Points on a hilly landscape, in no order, each with its height.
From any point a ball rolls to the lowest of the 2 points nearest to it. It stops when none of these is lower. Distance is the straight distance between rows; heights are no part of it.
nibib: [113 132 157  69  63 154 117 141  54 152 105 153 121 142  80 148 131  94
  75 128 137 151  96 118 148 129 160 127]  (h 631)
neruf: [133 137 140 112  92  93 128 129  95 106 158 103 114 111 114 141 122 103
 112 133 140 103 128 131 118 148 119 154]  (h 388)
Seli: [122 136 144 106  71 121 128 136  73 135 128 125 123 104 127 165  95  95
 114 106 158  95 138  81 133 156 165 136]  (h 578)
midal: [147 108 111 178 155  72 143 120 143  89 175 117 108  87 164 125 138 138
 160 105 131  98 132 119 117 147  98 113]  (h 249)
gutu: [179 122 125 205 171 139 126 114 180 146 132 115 159 110 135 155 165 155
 149 134 112  99 133 115 156 102 119 136]  (h 271)
Dife: [149 130 137 116 121 149 126 152 107 128 114 148 139 176  85 139 199 122
  84 159 114 134  95 132 173  78 101  95]  (h 226)
mola: [134 121 174 159  87 132  92 108 196 149  95 125 147 120  93 152 103 121
 106 149 119 122 117 176 101 147 154 206]  (h 86)
ronud: [ 96 120 154 128  74  86 108 122 156 130 126 159 122 111 111 152  59 103
 103 114 155 103 122 128  99 189 175 147]  (h 354)
votu: [110 130 147 176 165 145 129 118 218 173  96 195 156 154 141 136 118 143
 132 112 123 148 127 127 126 127 157  87]  (h 607)
ruris: [160 117 144 184 126 103 126 119 154 131 146 102 140  68 133 162 118 140
 145 122 143  75 128 108 139 158 143 163]  (h 467)
Nidi: [123 141  74  85 191 159 136 158  97  99 133  91 108 169 150  73 145 166
 149 141 113 169 148 146 131  98  94 101]  (h 291)
tun: [123 134 113 116 119 138 108 122 115 157 111  94 137 115 127 108  88 129
 150 144 120 142 142 138 111 132 154 184]  (h 372)
Mife: [ 94 110 118 148 149  84 121 133 214 115 131 191 114 157 124 115 113 143
 108 122 120 145 122 161 106 141 109  80]  (h 669)
Pez: [ 86 134 109  55 143 123 147 132  62  72 165 113  90 138 157  84 120 100
 131 116 129 170 136 157  89 138  96 114]  (h 509)
loz: [ 73 134 107  81 137 159 142 158 121 135  97 192 116 181  96  98 135 142
 112 123 123 189 100 137 140 121 135  57]  (h 241)
som: [115 130 126  89  92 106 106 128 138  95 148 104  98 155  95  85 124 111
 100 156 111 151 107 205  97 120  93 174]  (h 452)
dofot: [137 119 115 197 175 140 117 107 228 155 114 133 142 117 142 116 122 171
 154 116 107 144 140 147 119 111 128 127]  (h 370)
zaf: [130 123 103 127 162  98 150 129  96  64 188  84 104  95 166  88 139 118
 159 124 116 132 140 159  96 130  72 128]  (h 373)
tefi: [145 119 168 159  82 106 128 125 135 119 141 125 140  84 130 192  93 116
 118 108 174  57 139  87 136 185 172 136]  (h 529)
paken: [ 96 130 142  61  67 127 131 137  54 137 115 165 108 133 103 152 116  87
  90 104 151 137 105  88 137 141 163 103]  (h 637)
teza: [169 126 128 131 131 119 133 151 125 114 139 120 136 158  96 146 205 123
  96 162 109 107 114 128 162  87  75 105]  (h 139)
tatad: [ 92 128  99  77 138 120 132 132  93 107 140 111 103 137 141  80  96 123
 145 129 126 165 143 156  98 139 118 138]  (h 532)
suv: [139  99 124 215 185 109 125  95 231 155 134 140 135  86 157 130 112 180
 163  95 126 122 123 126 128 146 146 126]  (h 420)
lif: [139 124 142 180 139 141 113  97 183 168 103 130 153  98 138 141  99 143
 151 124 128 116 135 127 124 143 157 166]  (h 243)
Pev: [124 134 141  78  87 188 109 134 111 145  88 131 132 174  78  99 165 132
  88 161 112 177  86 169 141  79 125 149]  (h 594)
sul: [128 130 101 106 161  99 149 136 105  56 177 114 104 143 147  98 167 126
 135 133 120 135 134 159 111 113  55  98]  (h 329)
guvib: [122 131 120 126 112 120 120 113 108 154 125  94 138  91 138 125  70 128
 151 123 141 117 147 117 115 159 170 183]  (h 412)
gumit: [ 90 120 124 127 112  64 119 117 151  95 156 141  99 108 137 109  81 107
 128 115 137 125 120 170  72 177 115 138]  (h 406)
runa: [120 129 140  68  74 162 120 144  71 136 106 147 119 156  67 117 161 109
  71 149 127 166  83 146 161  99 131 128]  (h 613)
Dul: [129 128 147 182 173 154 138 116 184 176 109 203 163 150 150 154 135 137
 133 119 132 129 132  92 145 121 158  73]  (h 585)
votiv: [160 133 166 131  78  94 129 148 110 110 159  94 128  98  94 165 135 100
 102 143 140  80 137 122 131 155 121 161]  (h 417)
Mesob: [129  99 116 201 165  97 135  93 194 148 141 131 125  62 168 126  95 173
 181  90 145 108 125 111 130 170 162 128]  (h 454)
zimuv: [ 94 140 135  53  85 133 144 133  39 128 126 150 100 125 151 150  98  83
 123  82 155 122 136  62 132 151 155  91]  (h 617)
gebo: [150 108 127 200 155 102 127  96 174 139 143 100 130  51 155 147 115 169
 180 102 142  91 126 106 140 165 158 160]  (h 485)
dud: [102 129 130 105 117 130 133 131 108 153 103 164 135 141 125 143 116 118
 121 121 138 128 124 101 139 130 152 107]  (h 57)
gobuk: [ 97 115 128 149 110  73 119 112 168 117 137 150 113 108 134 129  66 121
 130 110 145 114 123 138  92 182 146 137]  (h 384)
Tep: [111 129  99  71 127 136 122 136 100 118 127 100 104 154 124  81 123 133
 127 152 114 168 130 167 113 110 110 153]  (h 553)
zage: [126 128  68 115 192 156 135 144 110 128 116  87 125 137 161  79 124 174
 175 130 110 159 165 126 129 108 115 121]  (h 188)
miv: [134 121 135 163 117 118  98 108 188 153 116 109 140  99 119 137 105 142
 135 135 120 113 127 155 111 139 140 190]  (h 172)
gor: [140 139 109  98 136 134 143 144  53 129 134 125 124 144 133 144 165 123
 120 131 129 120 130  84 164  99 113  95]  (h 449)
nupub: [132 149 155  83  80 110 160 140  40  88 181 104 100 108 133 152 152  70
 111 108 144  99 135  88 126 139  96 110]  (h 520)
niz: [138 133 109 141 137 166 104 116 186 142  94  91 142 144 125  94 131 163
 150 151  92 161 131 165 107  84 115 168]  (h 182)
fepif: [119 133 125  66  94 114 126 135  92  81 169  92  94 159  99  91 155 108
  93 159 119 155 106 193 111 116  82 159]  (h 470)
Demam: [141 154 131  70 104 131 156 139  20 116 159 102 109 121 132 149 160  95
 110 119 134 114 137  73 154 112 112 106]  (h 492)
luk: [130 149 124 113 132 182 119 136 108 163  86 132 158 160 122 114 146 137
 128 148 110 151 126 124 149  81 136 140]  (h 267)
kap: [132 147 107 122 163 185 126 165 122 130 101 155 141 204 113 108 194 155
 109 141 103 170 108 137 166  63 107  63]  (h 374)
totus: [184 123 161 186 119 134 125 128 146 146 133  97 163  91 121 184 151 135
 131 143 140  73 134 101 161 135 140 164]  (h 419)
Kab: [194 125 153 212 158 158 129 116 155 159 122 114 172 100 137 181 172 147
 146 137 129  79 131  91 174 109 135 141]  (h 350)
poz: [108 136 101 103 134 138 141 126  76 151 114 135 131 120 148 129 100 126
 147 116 136 130 144  85 137 132 153 116]  (h 169)
Sute: [143 118 107 153 134  93 130 118 121 103 159  87 115  78 153 111 112 132
 166 116 129 108 135 135 115 153 115 159]  (h 306)
pudim: [129 130 177 127  54 110 129 134 104 126 133 122 136  97 112 187  84  98
  99 104 172  71 140  85 129 180 180 149]  (h 554)
Nibun: [140 128 114 128 128  99 129 129 109 107 152  92 120 111 133 118 125 125
 137 136 120 117 136 139 123 132 101 155]  (h 349)
lokop: [107 119 170 116  73 108 114 128 123 139 106 165 129 126  93 166  99  98
  82 127 150 112 108 125 121 161 169 137]  (h 315)
Maved: [160 112 100 194 174 101 127 121 171 125 148 109 131 101 148 128 146 160
 158 116 117 110 134 128 137 123 101 121]  (h 167)
Vilif: [132 135 117 100 131 107 150 143  85  77 174 127 112 147 128 122 179 110
 112 129 122 122 122 124 134 109  68  91]  (h 280)
fil: [138 116 194 149  87 124 104 127 161 151  91 171 153 134  88 179 129 103
  79 149 149 112 108 140 125 152 159 140]  (h 266)
fosat: [120 127 143 150 125 131 136 103 141 165 101 172 148 103 147 169  75 132
 141 105 154  90 136  64 134 168 185 105]  (h 490)
kasu: [149 113 163 183  95  85 137 119 155 104 165 108 124  62 134 176 101 129
 140  92 171  54 133  97 129 192 155 142]  (h 503)
reso: [122 142 139  98  98 104 162 127  54  79 174 116 102 101 167 144 123  77
 136  88 143  95 143  97 109 150 103 104]  (h 538)
luba: [101 118 120 106 107  79 115 119 143  81 164 113  99 126 116  90  98 107
 119 141 119 144 122 197  70 154  94 167]  (h 428)
pitud: [141 126 176 179 133 148 126 105 161 172 102 176 170 107 144 184 104 126
 128 120 155  92 130  83 143 154 186 121]  (h 526)
pavuv: [103 126 116 101 118 110 161 120  76  92 153 142  96  99 188 128  92  95
 158  69 149  98 141  79 108 162 125  85]  (h 557)
nedo: [103 139 127  59 110 115 140 128  71  71 176 114  89 146 124  91 142  91
 102 135 128 164 117 179 100 129  82 131]  (h 489)
mar: [101 119 130 143 143 116 106 127 228 137  98 177 127 163 101 109 123 144
 106 133 109 162 112 177 109 122 122 103]  (h 656)
Gadit: [129 134  68 130 194 164 149 144  91 142 119 121 143 145 165 108 141 169
 170 120 115 147 164  92 155  97 127  81]  (h 281)
nutat: [149 121 173 168 123 133 110 120 177 153  93 162 159 146 108 172 152 115
  99 150 127 109 113 136 140 121 138 131]  (h 204)
Nupi: [130 112  89 125 168 110 132 130 117  78 166  78  96 109 164  64 123 142
 170 130 115 148 150 170  94 126  85 151]  (h 407)
keza: [123 148 103 118 172 184 141 137  90 171  89 135 159 152 146 114 137 149
 155 132 113 153 149  95 153  87 143 108]  (h 145)
buv: [ 94 135 142 145 146 146 119 129 252 156  80 184 137 174 109  99 109 142
 127 127 106 184 113 174  94 114 140  99]  (h 644)
tadus: [107 147 136  72  76 125 141 126  38 122 148 115  98 108 151 143  82  78
 125  88 153 115 145  83 112 165 165 134]  (h 599)
Far: [123 137  98  65 143 147 145 149  48 110 140 120 114 163 133 114 171 132
 118 138 124 151 132 107 159  87 101  96]  (h 403)
bular: [115 135 114  69 109 159 121 139 108 130 112 115 115 175  93  87 149 139
 101 157 111 172 111 167 139  86 112 145]  (h 575)
bubub: [129 123  94 114 135 149 101 119 164 122 114  63 117 140 131  73 108 167
 158 152  95 166 143 184  90  98 109 185]  (h 257)
dito: [ 88 132 110  79 123 135 133 146  94 121 114 166 114 161 118 109 127 118
 114 125 129 158 112 126 134 123 126  90]  (h 168)
nom: [112 127 129 145 118 117 130 110 131 150 122 131 135  86 144 141  64 127
 152 110 148 101 140  95 124 168 177 147]  (h 450)
zin: [129 133  84 139 175 150 120 136 162 126 114  94 132 142 148  84 133 172
 166 139 102 157 145 148 120  93 110 129]  (h 51)
Komil: [108 107  78 133 189 119 139 127 144 101 144  96  97 111 170  64  86 152
 187 116 121 161 157 155  91 153 117 132]  (h 451)
Selu: [123 119 101 126 128 114 103 112 146 126 132  77 112 111 135  88  94 139
 155 139 115 143 144 172  98 136 124 201]  (h 319)
kel: [116 135 171 175 148 156 126 109 249 174  83 205 162 161 126 124 119 131
 129 125 122 166 124 150 110 126 160 121]  (h 626)
Vabi: [166 114 189 154 101 139 108 132 163 136  93 160 153 161  70 170 187 109
  73 163 124 117 100 152 141 103 122 123]  (h 126)
dimeg: [163 138 159 134 109 153 119 133 105 156 103 106 162 128 101 160 160 116
 113 161 125 109 128 117 161  98 129 168]  (h 397)
fivun: [152 137 141 194 163 163 117  96 218 168  98 133 159 119 143 128 130 157
 162 125 103 142 139 135 116 113 148 165]  (h 317)
pagu: [120 125  95 142 159 117 141 124 116 131 129 143 131 119 161 132 119 143
 151 113 129 122 142  92 140 132 134  94]  (h 166)
Soru: [160 135 118 113 131 102 137 142 103  89 168  96 121 140 110 124 184 116
 114 161 112 108 126 139 144  98  64 122]  (h 222)
kufef: [114 144  88  67 162 151 139 157  78  89 145 110 104 178 132  81 167 149
 117 141 120 169 134 151 135  96  85  95]  (h 348)
fozi: [102 141 101 103 160 179 134 159 116 141 102 168 135 188 116 111 160 147
 120 130 116 172 117 118 157  93 125  58]  (h 313)
rosu: [160 133 172 125  81 120 121 148 104 141 126 102 143 112  86 173 146 104
  94 152 136  89 129 113 147 139 139 156]  (h 443)
soga: [168 128 167 138 116 161 123 147 123 143 100 160 158 174  86 168 202 106
  82 160 119 121  97 122 165  82 119  94]  (h 213)
bem: [133 116  85 168 188 114 140 124 155 128 139 127 131 109 164 114 124 168
 168 108 124 125 147 113 132 125 124  95]  (h 49)
kapi: [150 116 165 196 154 145 131 104 185 170 110 198 166 138 142 188 137 130
 116 121 141 100 123  92 152 136 160  86]  (h 560)
Vulif: [157 145 134 101 113 162 124 133  77 154 110  99 147 149 108 130 170 125
 119 161 113 132 121 124 161  74 115 152]  (h 342)

Where does a ball stop that starts at each point below?
zimuv | bem
kel | zin
ruris | bem
votiv | bem
pavuv | zin
nom | zin
gebo | mola
Nupi | teza
Pev | Vabi

Call two points neighbours if one is among the 2 nearest of the other. Go from one point of each pair to the other, from neighbour to neighbour, staying as low as possible. Name the highest point that can't be avoided.
Vabi / teza | Dife
Vabi / zin | rosu
Vabi / mola | fil
bem / teza | kap
keza / zin | Gadit
bem / dud | poz
